Points, in no order, along strands that fork, close into loops and pass close to each other.
In the rows, zero is written as 128.
Two points are linked if the straight distance between their rows is under 151. Some points are linked to none.
rupiz: [103 134 108  91 110 138 178 103 121 143 149  94 148 147 156 160 146 131
 141 161 147 137 148 112 129 164 129 127  99 143 158  95 140 171 174 170
 117  97 139 143 114]
damif: [150 139 115 126 130 181 200  81 123 157 128 153  95 162 138 158  95 133
 105 122 115 144 141  85 183 172 181 101 101 146 142  92 175 101 130 116
 101  86 133 107 126]
tep: [123 145  78 134  97 156 145  91 141 150 143 101 128 133 169 106 153 130
 156 142 123 137 163 167 148 131 107 202 137 117 191  84 125  80 173 116
  93  83 147 155 121]
nefen: [132 189  90 137 112 144 209 112 130 176 113 140 118  95 155 138 153  97
 113 133  60 121 102  96 159 149 167 110 123 119 153  65 142 123 168 114
 108 104 138 137 106]
zepag: [166 157  95 153 132 121 189 113 130 138 109 132  60 168  57 164  61  84
 147 143 112 185  65 117 129 162 152 100  62 124 146 102 130  90 112  85
 124 119 189  98 112]
Fepi: [147 104 150  70 160 124 137 112 141 148 127 137 135 126  93 147 124 169
 174  92 126 131 107 171 106 176 100  70 137 157 100 121  97 212  95 133
 151 110 107  97 115]
gib: [132 116 160 145  96 119  81 129 138  84 133 181 116 193  73  88 140 168
 115 128 120 111  72 107  91 141 174  66 122 104  99 192  94 164 138 142
 141 116 116 120 101]
nur: [115  99 107 132 147 133  94 139 113 133 138 122 186 121 164 120 149 111
  82 155 130 133 166 143 107 119 129 146 135 131 149 141 163 158 167 160
 128 157 140 134 125]
pepib: [161  65 145 138 211 152 121 127 177 126 111 157 168 127 156 151 140 142
 139 139 170 112 171  92 107 128 165 112 138 127 119 147 160 130  91 145
 118 169 116 116 175]
gel: [122  86 173 162 129 137  70 141 134  81 124 167 150 178  89  88 147 157
  87 135 152 113  95 101  82 135 182  91 121 107 128 182 129 146 120 116
 127 157 126 109 128]
rudot: [143 166  85 140 108 101 196 118 134 130 122 120  77 172  95 157  99 105
 190 155 116 171  72 131 129 155 133 123  76 123 150 103 103 102 148  95
 114  98 177 132 110]
saro: [141  99 114 132 137 209 129 118 141 165 164 100 140  70 197 138 150 114
 129 105 109 108 220 180 143  86 137 168 189 113 125 102 147 130 126 184
 126  97 108 129 164]
vibus: [ 90 132 127 118 140  81 139 165 108 162 144  57 141  75 159 150 104 108
 107  94 111 137 143 182 133  88  57 167 153 154 132  98 122 122 103  57
 147 195 102 119 126]
Mugi: [ 96 132 105 101 114  60 140 141  81  83 132  72 121 159 139 158  85 106
 147 172 145 161 149 123 121 114  68 179 113 148 140 134 143 122 139 144
 125 156 174 163 138]
mivat: [114 155 138 110 110  60  60 152 120  99 131 168 126 161  95 129 126 161
 147 129 149 123  63 170 124 144  80 135 129 142 108 166  88 133 146  90
 132 152 107 152 107]
Levo: [142  60 178  92 148 151 108 161 127 122 151 110 137  97 120 119 125 158
 192 103 126 131 163 176  61  92  64 101 161 135  90 134  99 172  44 137
 161 146 125  95 129]
Butot: [151 171 125 123 178  69  96 100 119 126  91 103 115  71 132 141  88  72
 158 128 109 129 134 144 158  95  54 163 171 139 115 113 140 104 116 144
 170 147 130 138 151]
demok: [121 190  97 179 161  65 142 154 137 134  93 107 118 125 106 127 107  71
 142 148 128 161  81 115 118 131 129 147 104 124 154 130  98  86 150  81
 141 169 137 144  98]
bev: [ 94 129 127  92 109  70 103 156  93 101 130 110 137 131 145 140 124 124
 119 154 147 129 158 118 128 100  66 177 132 144 107 160 144 125 129 146
 140 158 106 175 147]
vamop: [129 124 152 140 103 189  94 162 102 142 124  64 145  59  95  71 141  84
  93 103 126 110 154 160 120  90  98 132 126  85 162 143 108 110  88 120
 195 137 122 102 114]
pom: [118 105 125 118 124 134 115 116 119 109 157 146 154 166 131 132 140 160
 128 140 149 143 131 144 102 138 150  91 143 135 102 143  97 168 145 178
 118 117 157 138 107]
Ziz: [153  82 167  93 111 190  74 147 110 139 127 106 145  81 108  87 155 134
 126 108 118  97 159 157 122 111  83 126 135 107 140 151 142 143  81 139
 181 114 104  93 131]
zuv: [139  90 123 140 163 118 116 131 140 124 131 141 173 134 135 137 147 136
 134 138 145 147 122 166  86 129 128 113 137 133 126 130 112 160 132 130
 122 154 156 126 121]
Zibu: [152 124 103 107 184 156 185  71 143 169 117 149 131 148 166 159  97 151
 123 115 129 141 166 100 181 177 163 116 129 165 132  99 174 119 144 124
 105  95 116 114 142]
para: [ 91 159 123  64  69  86 188 118 108 136 150  63 106 114 155 183 135 142
 141 106  81 106 120 138 169 142  56 148 121 143 135  61 138 142 141 108
 119 114 113 144 125]
dokud: [121 105 125 135  66 159 150 152 108 139 137  65 141 116 121 131 134 100
 107 141 144 130 141 140 127 120  91 151  72 117 203 125 129 111 129 104
 143 116 162 116 113]
muda: [124 108 170  62 151 143 106 126 126 119 125 122 124 107 119 118 165 129
 160 150 132  97 184 104  85 100  84 113 150 126  77 164 136 178  93 232
 172 113  88 163 159]
Vel: [128  92 174  58 191 129  63 127 150 116 136 163 180 119 147 115 145 189
 147 107 150 106 128 160 108 161 104  83 159 153  92 144 142 194 108 154
 120 147  92 115 148]
tup: [133 118 146 129 153  98 102 145 104 129 127 147 125 129 116 120  80 142
 123  82 132 154 113 179 138 123  91 136 140 166 113 130  96 117  85  50
 134 149 121 102 122]
ruta: [ 96 105 113 127  99 164  70 162 105 117 173 109 165 115 181 118 138 126
  72 135 126 117 199 169 130  93 136 198 155 133 128 154 169 124 163 152
 105 140 113 159 137]
tozo: [ 96 131 170 156  89 147 179 169  46  91 157 102 108 117 117 129 125  74
  63 111  62 124 115  91 107 126 161  62 108 122  85 111 137 153  84 105
 165 146 167  85  96]
kar: [159 119  95 183 166 153 140  87 175 166 137 197 146 146 179 116 150 147
 167 128 162 135 154 163 123 110 168 153 157 136 115 119  99  85 154 106
  80 119 135 156 135]
gabav: [114 101 122 114 156 205 180  75 128 139 161  85 123 106 177 167  90 137
 116 109 134 133 216 116 155 140 153 122 153 140 119  79 178 164 131 222
 123  92 140 108 169]
Vun: [122 163 133  67 120  73  66 120  92 114 123 156 126 133 105 133  97 145
 133 120 105 126  92 158 160 139  55 123 165 152  97 136 121 159 135 116
 154 129 102 140 115]
gozin: [150 139 129 190 123 130 155 159 146 131 134 183  88 164  70 106 136 130
 130 116 125 155  71 125 104 131 191 101  92 115 103 151  81  83  99  79
 112 117 139 112  95]
nobab: [124  84 112 162 134 198 140 104  89 123 152 155 137 162 162 131  75 136
  66 127 129 152 192 113 141 124 204 109 153 154 127 120 169 122 138 140
 109 122 184 113 137]
nisur: [158 121 173 125 126 132  71 113 120  99  97 142  93 123  73  89 115 111
 135 139 123 103 147  75 113  83 114 123 150  97  96 187 130 125  78 189
 192 114 103 135 150]
fute: [168  67 159 143 193 163  96 126 148 152 109 153 160  97 145 117 140 138
 139 109 146 110 174 133 117 120 136 128 144 131 122 149 153 114  87 109
 146 153 115  97 159]
zuda: [115 116 143 140  96 129 140 188 125 113 144 121 124 116 150 126 169 138
  79 127 140  97 159  74 142 115 168 171  96 135 112 174 144  88 109  92
 115 156  69 146 121]
Zotoz: [115 187  94 161  79 156 195 126 110 147 133 111 109  79 150 143 169  71
 108 149  76 114 111  76 144 127 176 105 132  97 141  57 134 131 174 160
 133 119 167 147 120]
fuza: [132 111 122 157 120 179 150 111 107 134 129 152 123 174 148 134 110 129
  73 152 131 136 148  77 161 154 196 114 103 145 149 131 184 108 151 114
 109 119 144 119 120]
bagof: [128 127 110 138 103  91 181 172 142 109 138  95 117 127 117 174 176 113
 166 176 156 130 104  98  86 109 129 126  82 118 110 146  88 140 118 150
 140 151 137 158 116]
lef: [121 175 105 116 110  78 219 110 107 121 125 101  84 158 128 180  88 100
 164 147  93 154  82 113 147 166 118 122  94 146 145  74 141 123 148 103
 104 109 177 130 119]
bogak: [ 92 153 100 159  72  79 177 168 101 105 151 112 111 145 138 154 153 112
 137 177 132 150  79 101 106 108 159 116 100 132  94 136  90 136 146 139
 125 135 165 145  98]
dagi: [135 169 120 157  60 140 163 143 129 118 135 101  91  99  85 125 178  83
 107 158 116 105 112  59 128  98 155 120  94  70 134 130 106  94 116 158
 153 109 118 147 107]
Deka: [114 121 160 169 117 173  81 146  89 104 132 109 131 105 101  70 127 101
  59 108 104 114 156 112 121  99 148 125 142  94 120 158 121 124  96 131
 182 133 120 106 106]
kaza: [140 139 126 141  82 140 139 151 158 136 116 111 108 115  97 122 194  97
 114 180 136  93 117  36  99 108 153 125  86  82 156 161 128 127 128 157
 148 131  82 160 111]
maz: [164 116 129 107 166 117  88 125 120 156 103  89 141  67 128 125 115  96
 159 128 133 128 136 165 137  92  57 155 148 132 137 126 141 124 103 143
 175 140 125 110 145]
kidu: [155 133 111 178 146 141 166 141 148 153 134 141 121  91 141 127 156 106
 121 117 121 121 158 112 136  98 159 151 133 110 116 131 109  80  95 103
 133 133 102 134 119]
zil: [132 130 135 105 169 103  99  92 130 126  85 138 133 155 109 122 114  88
 103 179 116 119 113  69 110 136 136  76 131 115 118 162 174 192 166 203
 179 149 115 141 144]
mesi: [104 128 137 128 129  96 106 159 104 135 133  75 132 109 120 113  89 129
 135 101 162 161 127 190 133 110  65 174 123 149 158 124  99  87 105  65
 136 157 128 117 113]
Nutuf: [141  70 129 125 115 154 110 118 136 171 171 108 135  94 165 109 134 148
 182 100 149 148 172 211 118  67  79 164 167 130 151  94 100 105  99 144
 104 103 134 103 147]
Vef: [122 148  91 142  94 186 110 103 116 136 140 116 137 110 170 105 153 106
  93 147 108 117 174 137 157 128 147 177 148  93 177  94 148 109 189 155
 118  86 135 156 126]
kesum: [135 156 160 159 149  90  70 122 117  92 113 153 109 120  93  99 107  93
 119 135 110 107 131  97 118  81 113 118 169 111  76 173  99 117  92 169
 180 143 101 136 128]
ses: [163 104 145 125 145 148  95 100 201 123 111 168 124 160 123 139 147 176
 172 138 197 103 141  81 134 145 165 124 109 112 134 170 142 107 123 168
  97 110  89 147 170]
fanom: [122 118 162  96  80 144  86 124  80  86 120 124  88 131  95 107 109 133
  99 140 127 108 166  86 137  94 114 133 138 101 100 168 141 139  98 200
 153 100 127 152 167]
midad: [114 151 131  83  73  92 184 128 103 109 158  88  85 104 116 179 143 139
 144 107 102 103 127 117 154 110  76 131 133 129  85  96 110 133  86 150
 138 112 118 152 136]
Damaf: [139 113 143 150 128 170 192 144  90 126 143 125 120 120 121 126 140 106
  85 117  72 132 129  99 112 135 176  63 118 128  99 113 132 150  88  99
 152 129 150  80  96]
fer: [145 148 130 169 143 126 141 145 115 148 107 145 103 143  67  95  90 102
  95 104 131 160  70 143 124 151 153 122  87 130 149 133  97  83 106  47
 126 125 144 101  97]
dutev: [137 116 146 124 175  85 101 119 138 113  89 172 150 166 126 131 115 119
  90 146 120 115 104  79 123 152 154  87 136 145  99 161 166 174 146 146
 146 164 103 122 128]
Lan: [116 130 158 118 118 133  95 139  93 104 134 153 130 124 131 104 132 126
  62 119  79  87 148 100 147 123 135 125 154 124  84 158 141 142 109 122
 154 133  79 128 107]
kifir: [115 186 114 161  51 139 194 157 115 128 135 107  89 101 132 145 173  62
 105 179 101 116  94  40 119 112 175  99  94  89 127 100 131 114 142 170
 136 120 148 136 109]
Rada: [ 87 146 132  92  99 127 114 111 125 100 162 161 140 191 120 135 122 195
 145 133 157 135 104 141 119 171 147  86 120 147  93 153  88 191 173 190
 103  82 131 137 100]
deni: [136 159 120 139 126  66 135 127  97  97 125 151  92 158  92 149  75 117
 133 121 104 160  84 142 143 128 127 110 134 139  85 133  94 131 119 114
 135 126 157 127 110]
Luk: [110 202  78 186 129 103 172 135 126 147 107 129 117 145 143  97 128  88
 136 159  97 166  70 122 121 143 150 143 109 132 171 104 114  93 179  63
 102 141 172 143  90]
niv: [115 144 102 130 132  83  91 122 117 114 106  98 144 159 110 103  99 109
 156 148 139 176  92 197 110 154  64 164 122 135 187 126 109 123 168  97
 125 136 181 119 104]
lag: [127 107 123 132 109 170  87 150 130 180 158 100 150  56 160  98 161 137
 144  94 129 111 169 215 134  70  71 176 167 118 147 116 108 106 109 120
 149 128  97 111 128]
nivab: [123 107 133 151  81 138 112 148 177 110 128 126 131 150 115 119 210 145
 126 177 174  83 112  49  92 115 176 140  97  91 153 168 130 119 150 160
 112 141  88 169 136]
dib: [109 144 144 134 121  76  93 168 140 114 123 139 137 119 139 113 176 129
  93 140 146  87 122  74 133 111 133 169 113 127 103 175 137 105 134 111
 125 169  51 165 123]
nopi: [120 114 115 126 124 151 150  75  84 117 144 151 125 177 151 134  61 145
 108 118 121 168 149 145 154 150 160 105 145 153 128  89 144 145 149 145
 104  89 189 113 133]
pilo: [153 171 106 141 121  98  84 128 161 140  87 159 136 134  83  96 141 131
 138 122 125 123  58 145 145 157 113 147 101 115 169 151  99  97 168  73
 118 119 109 143  91]
Mib: [126 145  84 148 124 151 171 132 191 167 118 149 167 125 137 125 200 153
 162 149 142 127  83 146 102 164 148 118  98 108 178 105  84 142 183 113
  92 116 145 154 107]
bozu: [107 137 118 117  74 139 146 101 119 167 144  73 117  90 136 127 129 137
 123  72  83 127 132 196 155 113  73 156 150 108 164  55 125 116 141  90
 126 108 150 111 130]
Vilo: [116 154 132 148  87 131 173 132  97 137 140  64 101  71 117 144 117 103
  95  72  91 119 130 143 157 110 103 139 113 106 138  64 129  98 105  90
 142 137 156 114 128]
papu: [140 159 114 122 115 126 170 154 136 170 111 145 138  92 145 132 182 111
  98 148  88  98 116  70 150 150 164 118 102 132 154 121 144 142 160 112
 124 136  84 136  95]
bivet: [113 135 131 179 121  90  91 141 159 100 102 152 134 184 110 114 147 122
  87 168 161 117  47  52 111 134 201 116  83 111 163 156 164 118 171 102
 105 179 115 132 134]
fipi: [141 171 113 170 165 105 190 135 119 162 143 170 105 107 118 105 115 107
 112  75  84 151  88 172 130 117 148 117 150 145  83  95  80 112 100  44
 116 143 126 112  99]
tar: [100 180 149  55  69 103 166  99  85 125 134  98 104 102 128 166 125 128
 113  87  67  85 104 130 190 169  71 123 126 143 123  51 166 155 157 123
 128 103 118 143 131]
kel: [157 153  93 146 212 106 134  74 147 137  86 168 122 140 163 138  75  87
 113 148  92 137 140  91 183 140 138 137 171 139 127 110 183  97 160 129
 140 131 131 130 143]
nak: [157 138 118 141 122 133 177 115 113 163 111 122  98 129  76 129  85 101
 112  95 106 162  89 147 139 150 125 124  90 133 161  90 124  94 106  47
 126 106 165  96 112]
monom: [134 125 176 137 176  98  90 165 142 111 132 199 129 126 115 107 108 159
 126  77 125 116 109 150 121 137 123 111 143 157  80 156 104  96  63  46
 118 171  79 102 118]
nirod: [132 138 130 154 110 150  88 111 103 110 131  92 105  86 126 103  92 109
 136  95 137 130 170 161 168  85  96 185 166 101 133 109 129  59 118 154
 144 109 156 132 166]
Dof: [101  95 133  85  69 169 124 127  99 112 178  85 111 105 159 140 118 157
 130  94 125 122 212 168 138  91 104 164 165 123 106 109 136 135 113 196
 113  90 145 138 169]
nug: [137 150 131 135 113 119 124 139 140 143  93 120 135 117  68 128 156  73
 108 173  98 107  67  84  83 141 126  69  96  92 163 145 117 196 159 151
 175 155 135 128  92]
Pipum: [129  87 155 108  87 162 116 146 112  90 131 131  93 124 124 126 122 142
 126 140 149 104 212  70 130  94 136 162 137 119  93 186 133 111  79 173
 135 102  92 154 167]
Vuv: [ 91  93 159 115 160 143 149 148 161  92 144 144 179 138 162 152 197 185
 124 137 163  98 119  94  91 164 190  88 110 141  84 142 131 184 110 145
  90 151 110 135 139]
Sogo: [126 177 132  51  94  87 101  96  87 120 109 126 107 120  99 148 105 141
 126 102  83 104  93 143 188 159  55 126 151 145 116  99 154 142 145 114
 143 101 104 140 121]
Led: [132 139 160 142 110 105  61 121 105  78 127 160 115 163  72  84 113 129
 112 129 109 121  96 120  95 101 136  74 161 100  82 182  91 167 126 162
 179 125 134 119 104]
fige: [158 112  99 155 163 127 143 140 181 146  78 127 129 141  84 150 125 108
 162 151 166 166  72 136  97 165 127 126  66 109 186 124 117 106 126  63
 130 160 161 116 132]
Rora: [168 101 142 152 130 198 102 129 145 156 154 123 129  55 170 118 168 115
 152 105 124  87 202 159 131  68 115 167 175 106 113 126 102 111  84 158
 155 102  87 123 148]
Fato: [118  80 127 103  57 170 115 123 122 138 183  62 119  96 154 124 123 141
 161  95 133 143 184 208 137  64  79 170 165 107 138  81 120 110 114 186
 105  87 160 114 163]
bal: [115  78 171  54 120 148  82 169  88  94 143 117 130 107 118  99 126 150
 157 130 129 117 194 141  69  75  67 114 158 133  80 169 131 165  61 187
 165 125 126 124 157]
Revod: [115  90 147  64 125 126 135 113 128 159 159 100 143 120 120 150 124 177
 171 104 142 146 125 198 106 146  69 104 143 159 126  95 104 194 109 157
 126 104 115  99 126]
Taku: [138  82 121 111 166 194 144  90 137 153 161 105 141  99 197 145 104 133
 135 104 124 140 227 169 142 100 139 150 182 146 117  96 166 143 125 205
 106  93 136 110 172]
Lir: [104  83 146 118 213 159 136 122 186 118 132 139 189 129 166 152 160 157
 120 143 179 117 161  83  90 161 188  93 126 139  94 146 168 177 126 190
 101 160 113 129 163]
kino: [139 116 136 166 184 130 114 105 168 133 131 231 159 156 182 113 144 174
 127 108 142 106 131 144 140 142 180 123 176 159  81 136 112 113 137 101
  80 132 104 141 139]
bugo: [113 168 109  97 163  86 178 103 168 114 129 142 113 171 143 179 110 161
 188 148 158 138 117  98 144 164 149 101 113 163  81 155 118 161 167 196
 110 103 106 149 134]
muru: [102 148 131 129 141  39 114 164 122  88 110 112 129 143 132 142 136 103
 123 175 161 126 120  76 110  96 111 181 107 139 106 183 134 104 133 140
 130 191 107 183 145]
Nol: [ 87 177 109 104 117 111 179 104 133 111 154 136 132 171 161 157 145 178
 164 147 144 141 113 124 137 173 151 116 114 162  97 117 107 167 192 171
  99  84 126 157 100]
lis: [160 157 103 200 121 127 131 131 190 144 115 166  82 151  72 103 151 115
 134 142 139 134  66  94 109 116 188  97  97  84 136 159  95  81 142 107
 119 123 116 121 101]
zopev: [144 159 116 135 197  70 110  99 113 125  87 141 124 117 142 135  57  92
 120 114  99 149 132 131 185 129 100 163 162 151 120 122 163  91 133 101
 146 144 122 124 136]
gisa: [120 117 111 129 102 140 117  93 100 134 114  79 126 149 101  90  75 112
 141 114 121 178 102 212 126 139  59 157 130 125 213  78 125 104 149  92
 124  97 203  92 122]
zedo: [140 110 103 125 153 103  96 126 166 112  86 123 144 175  86 129 106 125
 184 162 167 168  71 180  97 182  89 140  84 122 204 137 131 126 168  91
 117 135 190 116 138]
zamib: [137 114 118 165 145 167 214 132 105 160 141 149 116 124 126 106 135 118
  94  89  81 147 123 148 119 122 183  89 128 134  94  91 114 126  83  59
 119 130 145  97  98]
rizu: [146 125 146  72 120 120 148 122 129 124 129 102 113 100 125 155 147 128
 173 126 132 101 157 116 129 100  74 129 141 123  92 136 121 154  81 192
 164 107 100 160 153]
Tizi: [ 95 157 124  97  98  76 177 111  73  95 129  59 114 154 152 164  93  93
 143 156  95 141 120 127 132 148  76 148 105 141 169  83 169 145 159 110
 118 130 189 134 125]
gagid: [149 173 124 140 135 103 143 147 155 162  77 153 135 115  96 130 166  96
 114 155  88 105  50  68 112 158 162  80  97 110 153 136 136 171 170 115
 138 164 102 123  97]
sones: [119 198  96 151 131  84 163 156 117 164 142 159 127 100 137 109 148 120
 112 102  77 142  72 165 135 117 129 126 155 145  95 100  72 115 137  59
 115 149 109 144  83]
ref: [138  82 144 101 220 103 114 122 166 102 111 181 159 162 147 157  75 171
 172 122 177 146 140 138 109 163 149  92 149 169  98 139 134 179 120 154
  91 155 152 112 174]
buni: [150 136  91 124 191 140 161  56 142 165 101 122 136 136 174 143  98 114
 132 141 105 150 162 122 170 160 130 143 154 149 165  74 187 119 166 126
 120 111 143 130 143]
Bamok: [111 142 124 153 117 115  88 112  87  87 137 106 102 120 124 100  54 130
 148  95 152 169 149 183 158  85  97 171 171 122 126 108  91  63 112 135
 125 105 180 131 154]
Tino: [110 141 121 120  99 127 131  97 103 161 110  68 122 105 124  96  92 120
 122  84  93 147 105 205 157 132  61 163 138 130 198  61 132 100 146  54
 127 105 171  93 122]
Leri: [140 118 130 113 198 116 151 102 164 115 115 168 117 166 132 165  76 156
 178 133 159 152 138 105 121 166 158  76 139 159  75 155 125 182 123 188
 121 119 128 119 149]
vabu: [118 158  82 166 132 111 150 142 154 151 102 152 156 145 138 109 158 115
 145 164 114 149  67 149  92 161 149 112 113 119 172 113 100 149 199  90
 107 148 168 145  93]
dogi: [181 102 138 153 118 131  69 106 180 115 111 182 100 172  87 113 114 162
 174 128 185 122 126  97 137 124 147 136 116 114 140 180 115  73 114 140
 108  97 104 134 150]
sodeg: [123 180 113 150 137  94  96 120 117 124  85  89 120 114  96 108 103  79
 118 146 137 141 112 110 153 126 109 168 109 110 181 134 132  76 149 108
 150 144 124 151 113]
movi: [124 124 141 134  87 157 134 189 116 145 123  63 137  73  90 109 160  95
  94 114 129  97 140 129 113 110  96 144  79 101 178 147 112 112  85  89
 170 142 104 117 106]
pativ: [126  58 168  71 116 129 109 153 125 160 165  90 127 105 111 138 124 176
 181  99 129 138 134 207  83  99  40 107 167 146 118 107  92 173  62 113
 144 126 121  77 135]
regig: [ 93  85 122  75  72 187 135 103 102 125 179  81 142 143 163 136  86 168
 132  93 145 154 206 167 131 129 121 144 139 147 146 101 161 160 140 202
  78  67 163 109 158]
movis: [144 124 152 140 120 119  83 124 135 124  89 124 131 145  67 101 151  81
  92 172 129 109  87  65  70 122 133  79 106  86 156 169 152 183 144 167
 185 160 113 133 120]
lon: [134  96 143 124 206 117 114 117 177 117 134 208 169 157 179 147 118 190
 168  97 158 119 123 163 108 159 161  96 166 164  70 130 104 163 119 133
  71 141 127 125 156]
mogi: [103 111 127  90 100 184 132  74  93 128 167 136 151 172 156 112  92 171
 114 103 138 157 165 173 145 167 147 106 145 157 149  96 142 164 168 179
  84  58 175 102 125]
tuze: [139 149 107 178 146 100 132 156 200 126  92 135 115 158  86 135 137 120
 171 151 180 154  51 128 114 152 148 146  59 100 181 149 102  68 142  54
  94 158 141 135 131]
Lelet: [135 159 115 135 130  93 103 144 150 145 125 177 141 131 110 109 159 150
 134 110 117 126  75 174 123 144 115 130 132 129 123 127  73 123 146  55
 120 137 103 136  90]
gim: [137  91 166  65 196 140  86 123 123 147 127 169 165 110 136 116 125 173
 144  91 105 117 133 171 116 165  89  74 183 167  83 122 135 197 102 132
 157 133  87  80 122]
sek: [115 115 158  45 154  88  77 134 151 123 116 154 167 131 148 139 156 178
 147 139 159  92 146 130 131 154  81 138 135 154 106 160 157 166 137 157
 116 146  66 161 166]
kurer: [145 107 113 174 184 112 179 172 182 148 125 132 150  89 168 162 191 102
 134 145 139 116 143  94 102 101 165 138 119 121 112 127 127 106  96  97
 114 191 109 139 140]
tolan: [101 117 110 105 124 136 170 138 110 138 146 102 160 120 187 162 152 121
 103 154 118 122 163 113 127 135 143 136 122 155 133 114 159 169 164 158
 121 142 116 150 123]
dezov: [146 168 118  89  99 102  92  97 138 132  94 159 129 164  97 110 135 152
 135 136 105 107  77 123 166 181 118 125 103 131 159 148 136 133 188 116
 127  89  96 145  95]
rin: [102 134 104 160  92 179  74 131 104 118 151 113 136 120 176  99 118 120
  79 127 133 125 192 164 165 107 147 218 154 122 159 143 151  74 173 122
 114 101 122 153 132]
kedub: [ 87  98 127 104 125 118 109 172  98 173 162  58 169  91 165 133 101 134
  96  94 110 139 161 211 114  89  57 166 136 147 155 112 163 146 117  79
 140 189 118  95 137]
suv: [135 114 159  81 113 173  88 136  93 126 135 120 122  85 132 105 129 139
  99  89  83  84 174 145 162 108  97 133 164 116  99 139 155 132  82 131
 174 114  93 106 139]
Tam: [ 97 117 125 140 141 175 133 133 188 128 152 169 185 135 172 125 220 196
 120 130 163  94 110 127 109 166 213 101 122 129 111 131 109 154 156 125
  72 122 109 147 123]
pivil: [125 145 125 140  83 137 115 126  93 118 117  93 122 120 106 119 116  89
  96 148 130 129 136 107 150 120 116 150 101 104 174 132 144 107 144 125
 154 120 148 140 121]
teg: [139  95 126 159 154 105 168 175 161 124 138 106 142 104 140 168 177 113
 171 154 160 122 147 102  73  99 139 131 117 116 102 146  94 123  84 135
 131 183 130 139 134]
zini: [116  98 145 141  94 147 132 169 102 100 146 103 110 125 134 136 129 122
  93 146 145 116 188  72 126  96 152 162 110 128 108 179 143  97  90 130
 129 143 111 139 142]
Fega: [170 148  90 160 141 164 109  85 172 174 120 169 140 119 167 100 168 136
 177 133 141 122 154 165 149 117 129 179 156 106 166 107 107  72 164 118
 105  88 118 153 126]
fom: [122  82 163 159 105 157  83 131 129 103 120 150 146 182 104 104 140 134
  63 146 160 111  97  63  98 147 188  97  83 116 173 166 172 142 144 112
 121 151 131 108 126]
zet: [141 156 121 179 137 139 126 117 120 114 136 115 101  91 132 122 105  93
 108 104 127 126 169 122 171  86 140 164 155 108 111 123 111  54 101 129
 146 119 127 133 142]
Lamik: [ 91 166 115 151  80  71 151 149  72  90 147 133 108 165 125 141 108 125
 107 138 112 155  83 135 135 126 143 117 122 150  89 122  99 127 141 107
 118 129 163 137  92]
zopes: [139 143 114 140 126 135 124 103 129 139 105 173 130 183 124 120 124 136
 103 152 128 130  97  95 150 162 176 106 100 131 160 134 148 133 181 120
 115 113 137 126 102]
gupen: [131 152 112 178 154  88 107 146 199 111 100 156 111 181 108 137 139 127
 133 165 165 139  37  76 111 139 200 117  69 100 160 155 151  80 159  73
  73 184 131 129 157]
lugok: [121 135 120  96 191 170 192  56 148 140 137 117 120 112 157 169  80 139
 133 113 139 149 180  91 179 166 148 108 146 151 101  90 164 160 128 208
 127  78 122 108 160]
Kosuk: [144 105 138 128 126 143 125 129 183 124 118 144 143 153 129 150 181 164
 136 156 180 104 124  67 123 147 183 126  90 113 148 153 147 114 132 131
  99 137  97 150 143]
Banur: [130 148 136 133 106  98 113 111  78  79 133 126  79 128  90 124  55 126
 130  77 118 156 119 158 158 116  96 129 164 129  94  97  95 100 104 130
 138 118 188 113 149]
nado: [144  92 161  53 111 155  51 136  87 127 126 121 110  92 117  98  98 153
 172 116 147 115 173 171 161  61  53 153 162 144 120 144 158 128  94 195
 130  90 124 106 175]
bom: [152 101 151 116 189  90 126 147 134 115 111 185 133 138 129 145 102 145
 112 111 112 119 120  99 139 160 137 102 136 161  81 158 153 136  83  85
 125 163  96 108 127]
zumin: [153  91 159 157 128 130 102 148 131  96 121 154  99 155  74 117  98 143
 135 113 164 134 143  89 119 123 148 129 104 125 120 183 111  78  67 106
 124 133 120 110 132]
pizel: [120 121 105 147 127 163 179 156 203 154 125 139 168 131 144 141 225 159
 149 149 164 115  71 123  84 158 195  92  85 108 139 114  91 148 152 110
  79 141 137 139 129]

A piece is two or more points that can be reached from each other along the links. Count, over all rows, the pieces, the separate loops (a circle has one, a figure eight two, a Y none), the forks (points with three links) and the tips (points with one).
pieces -> 6
loops -> 5
forks -> 6
tips -> 8

How many points has the smallest loop of links through each point below? Write - if it is on no loop.
deni -> 11
Fato -> 16
tolan -> 7
vamop -> 5
Fega -> 15
nug -> -
bev -> -
